A landscape with many valleys, sampled at points; each row gives a point and its height.
A ball rolls from a point to whichever of its 2 nearest points has the largest drop for the distance, and stops where none of them is lower. Distance is the straight distance between rows; heights are no part of it.
Rike height 60.9: [161 118 149 144 150 124  92 110 166 120  89 144 136 158 142 144  78  67
  68 112  81 134 100 109 164 161 143 152  58 167]
doso height 69.9: [106 126 161 102 125 148 200 158 140 125 133 148 205 156 128 133  76 119
 107 105 123 113 127 126 102 109 110 107  97 124]
gipa height 31.1: [147 149 139 135 102 108  96 188 140 128 141 107  86 157 127  82 133 118
 146 133  92 126 183 174 151 110 114 124 137 119]
dul height 73.8: [139 122 163 118 110 147 154 148 127 121 106  91 132 144 175 174  87 122
 101 113 149 126 200 173 129 121 158 100 122 138]
zitog height 25.5: [141 127 132 165 129 131  92 110 144 110 138 110  79 123 150 154 138 110
 161 168 112 117 147 214 149 118  89  99 115 115]
mede height 42.6: [115 118 183 126 110 155 122 134  99 112 153  87  64 164 126 133 147 131
 168 116 111 105 154 225 134  89 168 117  96  75]
fuge height 18.2: [122 155 148 131 112 101 135 173 132 133 143 119 141 140 144 123 133 194
 138 152 136 149 136 161  61 136 127 140 133 111]
nuzi height 52.5: [128 133  95  93 106 133  49 134  71 137 118 115 112 119  96 132 204 121
 150 128 155  97 163  92 135 110 145 161 173 101]
giz height 16.2: [120 123 126 105 158  84  90 135 118 106  76 151 155 130 110 117  96  93
 111 103 117 113 125  93 124 124  97 126 118 134]
Volov height 30.0: [ 74 133 103 128 158  84  87 170  75 105  95 162 154 125 135  92 143 122
 139 155 129 117 120  76  88 160  81 132 186 106]
mus height 36.7: [147 183 147  87 123 133  81 150  94 134 155  69 118 159 149 125  86 166
 146 119 111 147 117 194  79 137 118 168 105 182]
Kapi height 26.1: [118 131 140 146 165 130 118 145 113 118 161  79  73  95 164 103 160 131
 123 107 144 129 162 142 105 115 165 123 171 151]
dumop height 52.9: [117 113 157 167 166 127 196 154 181 133 107 180 216 151 174 118  87  74
  65 138 104 132 124  91 152 177  86 118 128 172]
saveb height 24.8: [127 148 133  85 127 121  77  84 102 104  97  92 118 119 149 170 115  88
 149 107 156 132  96 152  87 106 129 124  81 161]
dud height 35.4: [122 143 106 103 101 121 119 135 119 120 194 114 118 122 130 110  93 177
 143 107 119 177  56 110  67 141 164 130 119 133]
Firu height 65.8: [109  94 129 155 108 153 177 112 144 118 168 136  97 108  88 103 130  95
 135 112  99 109 129 128 170  92 142  92 127  96]
Lozep height 46.0: [114 108 151 136 116 176 117 107 107 136 160  96  57 146 150 162 167 141
 161 138 149 127 135 183 138 126 176 133 132  98]
tal height 31.4: [124  92 168 106 142 156 134 124  85  98 128  90  53 153 117 110  82 125
 118  52 118  99 109 154 136 126 192 134  70 110]
lifa height 55.2: [116 141 139 177 150  89 177 162 170 134 101 164 186 139 176 112 113 119
 105 179 123 155 120 114 103 183  85 138 138 171]
Dige height 49.5: [158 122 124  94 116 128  91 144 105 143 100 126 107 124  51 103 141  96
 129  91 118  81 168 116 193  99 131 143 129 104]
Vudim height 11.3: [126 120 118 157 146 146 135  95 126 158 151 131  78  85  69  75 193  94
 138 117 134  90 151  99 166 104 159 149 183 122]
baz height 34.2: [141 166 106 119 138 132  84 102 128 114 126 146 149 134 114  97 102  58
 115 111  82 127  76  91 146 130  85 160 118 198]
dol height 38.2: [152 139 122  84 107  98 106 192 117 125 135 116 132 150 110  95  74 177
 121  83 101 159 103 102  97 148 165 143 106 120]
sefaz height 43.3: [146 182  99  76 123  98  57 162  81 114 135  87 124 133 109 107 140 152
 147 110 108 115 132 159 120  95  87 141 138 156]
laso height 72.2: [142 115 166 136 132 148 186 115 149 135 100 125 162 127 142 193 132 130
 109 123 174 105 183 160 144 105 131 116 121 133]
Nufen height 40.5: [158 172 114 111 129 129  88 140 127 140 144 112 125 155 145 119  93 184
 112 121 102 161  84 140  94 172 135 213 107 178]
deso height 37.5: [157 160 173 111 115 114  91 150 113 117 144  73  94 151 100  99 125 157
 161  91  98 112 169 224 138  79 142 127 107 133]
pavan height 44.8: [112  87 141 125 152 143 231  82 159 147 137 139 169 101 155 138 179 143
 145 162 179 170  96 108 123 128 102  79 111 116]
gapap height 31.7: [112 127 108 132 135 129 131 128 114 117 184  84  96 102 178 134 118 149
 123 127 134 163 105 122  96 128 152  93 157 153]
gur height 33.1: [152 152 122 145  98  89 137 122 166 154  77 179 202 139 108 130 118 152
 117 153 128 157  94  81 102 163 115 173 109 147]
tud height 31.0: [146 166 115 116 127 162  70 109  97 127 153  96 110 148 130 180 122 183
 164 133 124 125 107 205 117 124  93 160 122 152]
Gon height 67.4: [138 121 112 150  82 135 127 106 151 142 145 152  88 114 109 124 137  70
 141 141 115 138 138  85 171 120 144  97 147 132]
sifa height 75.9: [108  99 114  96  91 150 101 144  95 121 106 135  97 138 151 167 106 103
 127 135 146 129 143  81 137 143 175 101 155  82]
Zar height 41.2: [170 118 130  95 113  94 108 159 129 136 100 131 112 132  52  91  93 166
 119  66 117 130 141  96 144 115 179 144  93 104]
kiv height 25.6: [156 127 121 145 151 100 113 126 147 126  96 124 108 114 123 128 117 137
 102 112 130 127 138 125 121 145 143 154 113 146]
rek height 71.5: [128 133 159 105 140 140 174 144 131 119 121 121 183 121  95 149 115 161
 111  88 137  83 165 164 111  79 129 129 116 113]
zeni height 43.4: [135  80 138 165 170 107 224  98 188 140  84 162 183 103 147 148 140 143
 110 161 167 154 123 109 145 152  82  90  89 120]
Mone height 66.6: [131 107  81 165  78 133 138 104 153 160 134 192 158 111 128 151 119  97
 129 185 141 148 130  42 186 171  93  93 165 128]
zif height 45.0: [175 140 145  89  74  96 112 160 125 123 102 106 122 141  74 128 106 112
 120  62 112 116 185 125 168  84 166 108 105 127]
mas height 10.8: [124 172 143 119  97  95 135 138 110 125 141  89 157 118 186 149 104 204
 138 152 156 173 106 165  41 143 140 111 120 151]
gapon height 31.6: [146 127 162 121 157 172 142  81 113 150 121 101  79 115  90 149 139 129
 116  72 164  95 130 164 149 123 185 193 114 151]
pupog height 68.5: [107 127 150 119 151 146 173 131 157 118 153 166 175 164  93  84  91  85
 100 103  81 122  75 114 127 116  95 143 103 139]
Gekog height 64.9: [157 145  82 150  94 141 142  87 166 177 142 188 178 113  71 130 125 111
 119 160 130 135 123  57 187 134 103 133 149 152]
med height 32.6: [143 139  77 167 114 110  94 108 141 109 175 116  84 103 127 147 111 167
 159 160  82 136 108 176 135 120  80  99 119 122]
duta height 54.1: [143 150 104 119 154 132 113 127 108 153 123 139 146 102  37  90 185 122
 120 120 124  55 191 132 180  76 114 158 179  87]
zir height 28.8: [138 153  81  86  90 122  84 163  89 112 147 123 157 142  83 170 115 163
 143 125  80  93 145 150 144  91  88 113 136  75]
bese height 49.6: [108 141 112 104 117 160  80 130  76 133 150 109 115 135 145 172 185 133
 149 135 144 113 154 151 120 113 141 146 172 107]
rer height 47.2: [132  94 120 143 152 159 142  90 138 138 129 133 119 103  94 168 149 173
 129 125 150  98 143 160 137 110 126 141 104  70]
pupud height 57.2: [153 149 143 160 149 103 131 151 166 145 105 133 167 143 196 111 107 122
  64 150 118 178 106  82 107 196 146 178 128 201]
Tar height 77.6: [108 112 128 122  87  79 116 206 118 131  87 174 153 148 109  93 105 142
 130 145 126 138 173  55 121 156 140  97 172  67]
Lozu height 42.7: [119 117 120 112 169 179 148 119 117 141 142 127 127 137 128 183 120 199
 129 139 150 109 103 174 106 155 107 168 108 108]
luvu height 37.8: [136 147  80 112 119 116  63 139  93  96 169  89  83 117 139 138 105 140
 147 113  81 112 116 161 143 101  95  98 133 132]
Zik height 58.9: [135 123 114 140 131 109  74 103 100 121 154 100  82 100  93 125 219 165
 164 118 113 103 157 178 135  75 168 120 150  59]
nima height 24.6: [127 148 107 123  96 105  95 201 113 124 132 114 117 159 159 112 111 151
 143 156 107 147 149 144 105 159 119 143 151 125]
naman height 20.6: [118 131 107  75 113 135 102 151 105 106 147 122 135 141 112 170  90 175
 144 112 122 117 103 155 102 114 122 116 100  85]
sigu height 58.2: [128 161  99 136 149 164 119  97 126 163 155 139 146 108  75 128 220 111
 133 160 123  68 173 167 188  79  94 165 184 108]
rudok height 20.1: [124 122 131 150 156 120 143 129 132 136 165 109  65  90 105  66 155 128
 122  86 130 129 122  96 117 116 188 138 165 137]
Sifi height 35.3: [ 86 131 108 160 143 110 144 143 130 136 133 161 153 115 151 107 161 158
 144 194 139 132 123 111  87 154  83 135 172 109]
rogav height 21.4: [140 156 106 119 116 163  91  64 113 129 119 117 135 123 146 192 146 133
 159 149 160 141  89 157 114 126  86 162 104 171]
vora height 38.3: [158 117 124 182 143  73 186 106 200 153  88 179 194 102  98 131 121 152
 107 167 132 144 125 110 139 153  92 134  93 127]
rero height 37.7: [145 159  84 118 131 153 101 129 112 155 148 132 129 133  89 156 140 207
 143 146 124 106 120 161 126 141  98 189 143 100]
moz height 70.4: [137 132 135 113 100 129 166  93 144 145 118 119 179 115 152 226 134 155
 126 142 174 147 142 132 133 112 122  84 118 136]
Goka height 67.2: [107  94 136 146 139 126 164 127 149 101 142 173 133 130  73  61  88  98
 121  94  77 110 108 103 141 106 123  94 104  82]
Lir height 50.4: [119  91 176 158 154 147 196 153 165 117  87 154 156 149 184 111  82  76
  76 122 146 125 167 110 152 155 137 111 129 151]
duro height 47.0: [ 90  73 158 163 177 139 190 136 154  98  76 131 130 134 198 122 116  88
 108 156 161 107 168 159 137 136 110  75 115 107]
tik height 21.5: [ 98 140 111 136 102 134 160 101 143 129 154 161 184 122 157 121 130  80
 141 158 122 176  63  59 113 142  93  97 162 181]
Ruvo height 39.6: [ 84 105 162 123 156 161 162 135 139 113 139 117  87 146 189 101 132  77
 133 141 140 142 115 141  96 142 145 121 128 143]
pibas height 23.2: [143 102 147 167 168 150 170  62 150 151 108 126  78  93  80 100 179 103
 132 106 154  94 126 139 172 115 156 168 110 137]
nol height 62.4: [150 167  92 129 114 166 147  80 149 172 135 164 167 103  71 140 161 125
 138 161 147  99 131 121 173  99  83 157 153 142]
Nened height 14.1: [121 133 155 120 144 135  96  82 127 103 114  94  74 133 173 141 127  73
 163 141 139 123 109 200 108 111 120 106  78 148]
sugid height 39.0: [155 175  92 133 135 148 110 119 138 135 147 142 161 151 138 129  86 123
 100 136  76 140  56 109 137 165  84 198 117 200]
mig height 29.8: [ 94  97 168 124 159  95 139 181 127 108  74 138 128 140 150  90 122 128
 123 132 153 120 165 126  79 132 151 121 125  79]
bab height 36.0: [119 108 195 127 122 171 168 102 100 122 113 101  62 142 106 120 126  79
 119  63 129  79 142 155 171 117 186 156  94 138]
ses height 48.5: [129 156  79  79 137 106  49 166  62 118 129 103 110 112  87  70 198 162
 158 110 117 103 125 101 133 102 110 156 183 118]
buri height 28.1: [169 177 136 150  95 112 135 102 178 159 109 141 162 127 136 136 129 154
 130 159 153 183 102 114 102 148 133 174 108 198]
Fer height 11.5: [141 136  88 171 122 119 182 112 160 140 168 150 177 120 190 126 126 126
 103 171 102 192  70  64 140 178  76 102 150 209]
tivev height 43.1: [ 63  93 143 123 174 168 160 145 109  98 116 144 134 155 195 138 123  81
 121 153 149 114 132 128 126 136 108  98 158 109]
Leza height 24.4: [100 114 136 104 142 100  88 170 103 110  81 139 117 140 142  76 130  88
 131 117 136 142 128  78  96 161 139 142 147 122]
bok height 31.5: [129  92 165 154 158 122 150 146 138 114  95 116  93 127 129  99 119 148
 115  96 148 112 161 158 104 133 164 142  90 102]
doko height 78.3: [ 99 117 134 142  95  89 119 163 129 140  89 208 190 151 113 102  98  85
 117 154 118 144 141  49 133 172 105 111 175 101]
boroz height 68.4: [132 117  91 143  84 123 169  98 147 143 115 157 181 103 152 207 131 136
 129 180 165 160 128  78 157 140  93  69 149 132]
sol height 75.0: [117 113 152  84 106 154 147 155  98 113 129  92 100 156 181 162  66 108
 104  94 144 144 141 107 120 143 201  92 124 124]
pobil height 35.8: [ 96 125 166 121 137 156 187 104 131 127 198  90 116 123 169 116 144 133
 141 127 146 161  89 151  85 115 148  83 119 156]
Mul height 59.0: [156 121 129 164 184 120 109 110 181 137  87 151 147 138 164 124 114  87
  69 141 107 153  79  90 136 193 123 178  94 190]
dut height 76.8: [102  97 127  86  89 106  96 184  90 128 109 135 115 134 113 106 141 108
 139 113 145 135 177  64 132 122 179  85 171  60]
lemed height 68.1: [121  87 117 166 104 121 133 124 156 145 100 173 125 123 126 128 111  60
 121 154 139 121 166  73 187 155 131  99 147 101]
tedi height 27.2: [128  95 133 108 136 142 127 137 124 105 134 125  95 157 126 140  55 135
 116  93  97 122  97 152 125 138 152 130  58  91]
fatet height 56.0: [137 113 104  97 127 103  43 136  78 131 108 117 102 115  67 109 226 140
 156 119 122  83 179 137 164  86 157 140 138  48]
degi height 61.3: [116 118 126 137 139 104 111 104 110  84 159  88  88  83 125 132 162 163
 148 108 124 119 125 155  90  82 162  75 129  87]
paro height 28.0: [135 142  88 145 113 121 120  98 145 126 145 165 163 110 119 110 113  95
 103 114 108 164  66  35 134 137 115 124 149 195]
Tefu height 39.9: [ 94 113 123 137 142 151 170 100 139 145 169 141 133 111 131 123 199 151
 157 164 165 151  97 118  93 130 117 126 156 120]
dat height 63.6: [109 104 129 151 129 146 151  71 134  99 180  96  77  97 131 148 160 122
 155 122 106 113 116 182 154  73 131  60 114 101]
bagod height 20.0: [152 152 150 139 119 104 152  99 158 145 113  98 145 117 188 168 133 169
 134 158 182 192 129 150  78 150 146 122 112 190]

Where does a ball stop that starts at each point below?
dat | mas
sigu | Vudim
Tar | Vudim
pupud | Vudim

Call two points neighbours if one is among the 2 nearest of the other. Go from one point of each pair to the other, from neighbour to neighbour, staying as low as possible. Name the highest point that can't be avoided.
Fer and Nened | Nufen
mas and giz | pavan
giz and Fer | nuzi
Nened and rogav | saveb
Vudim and naman | bab
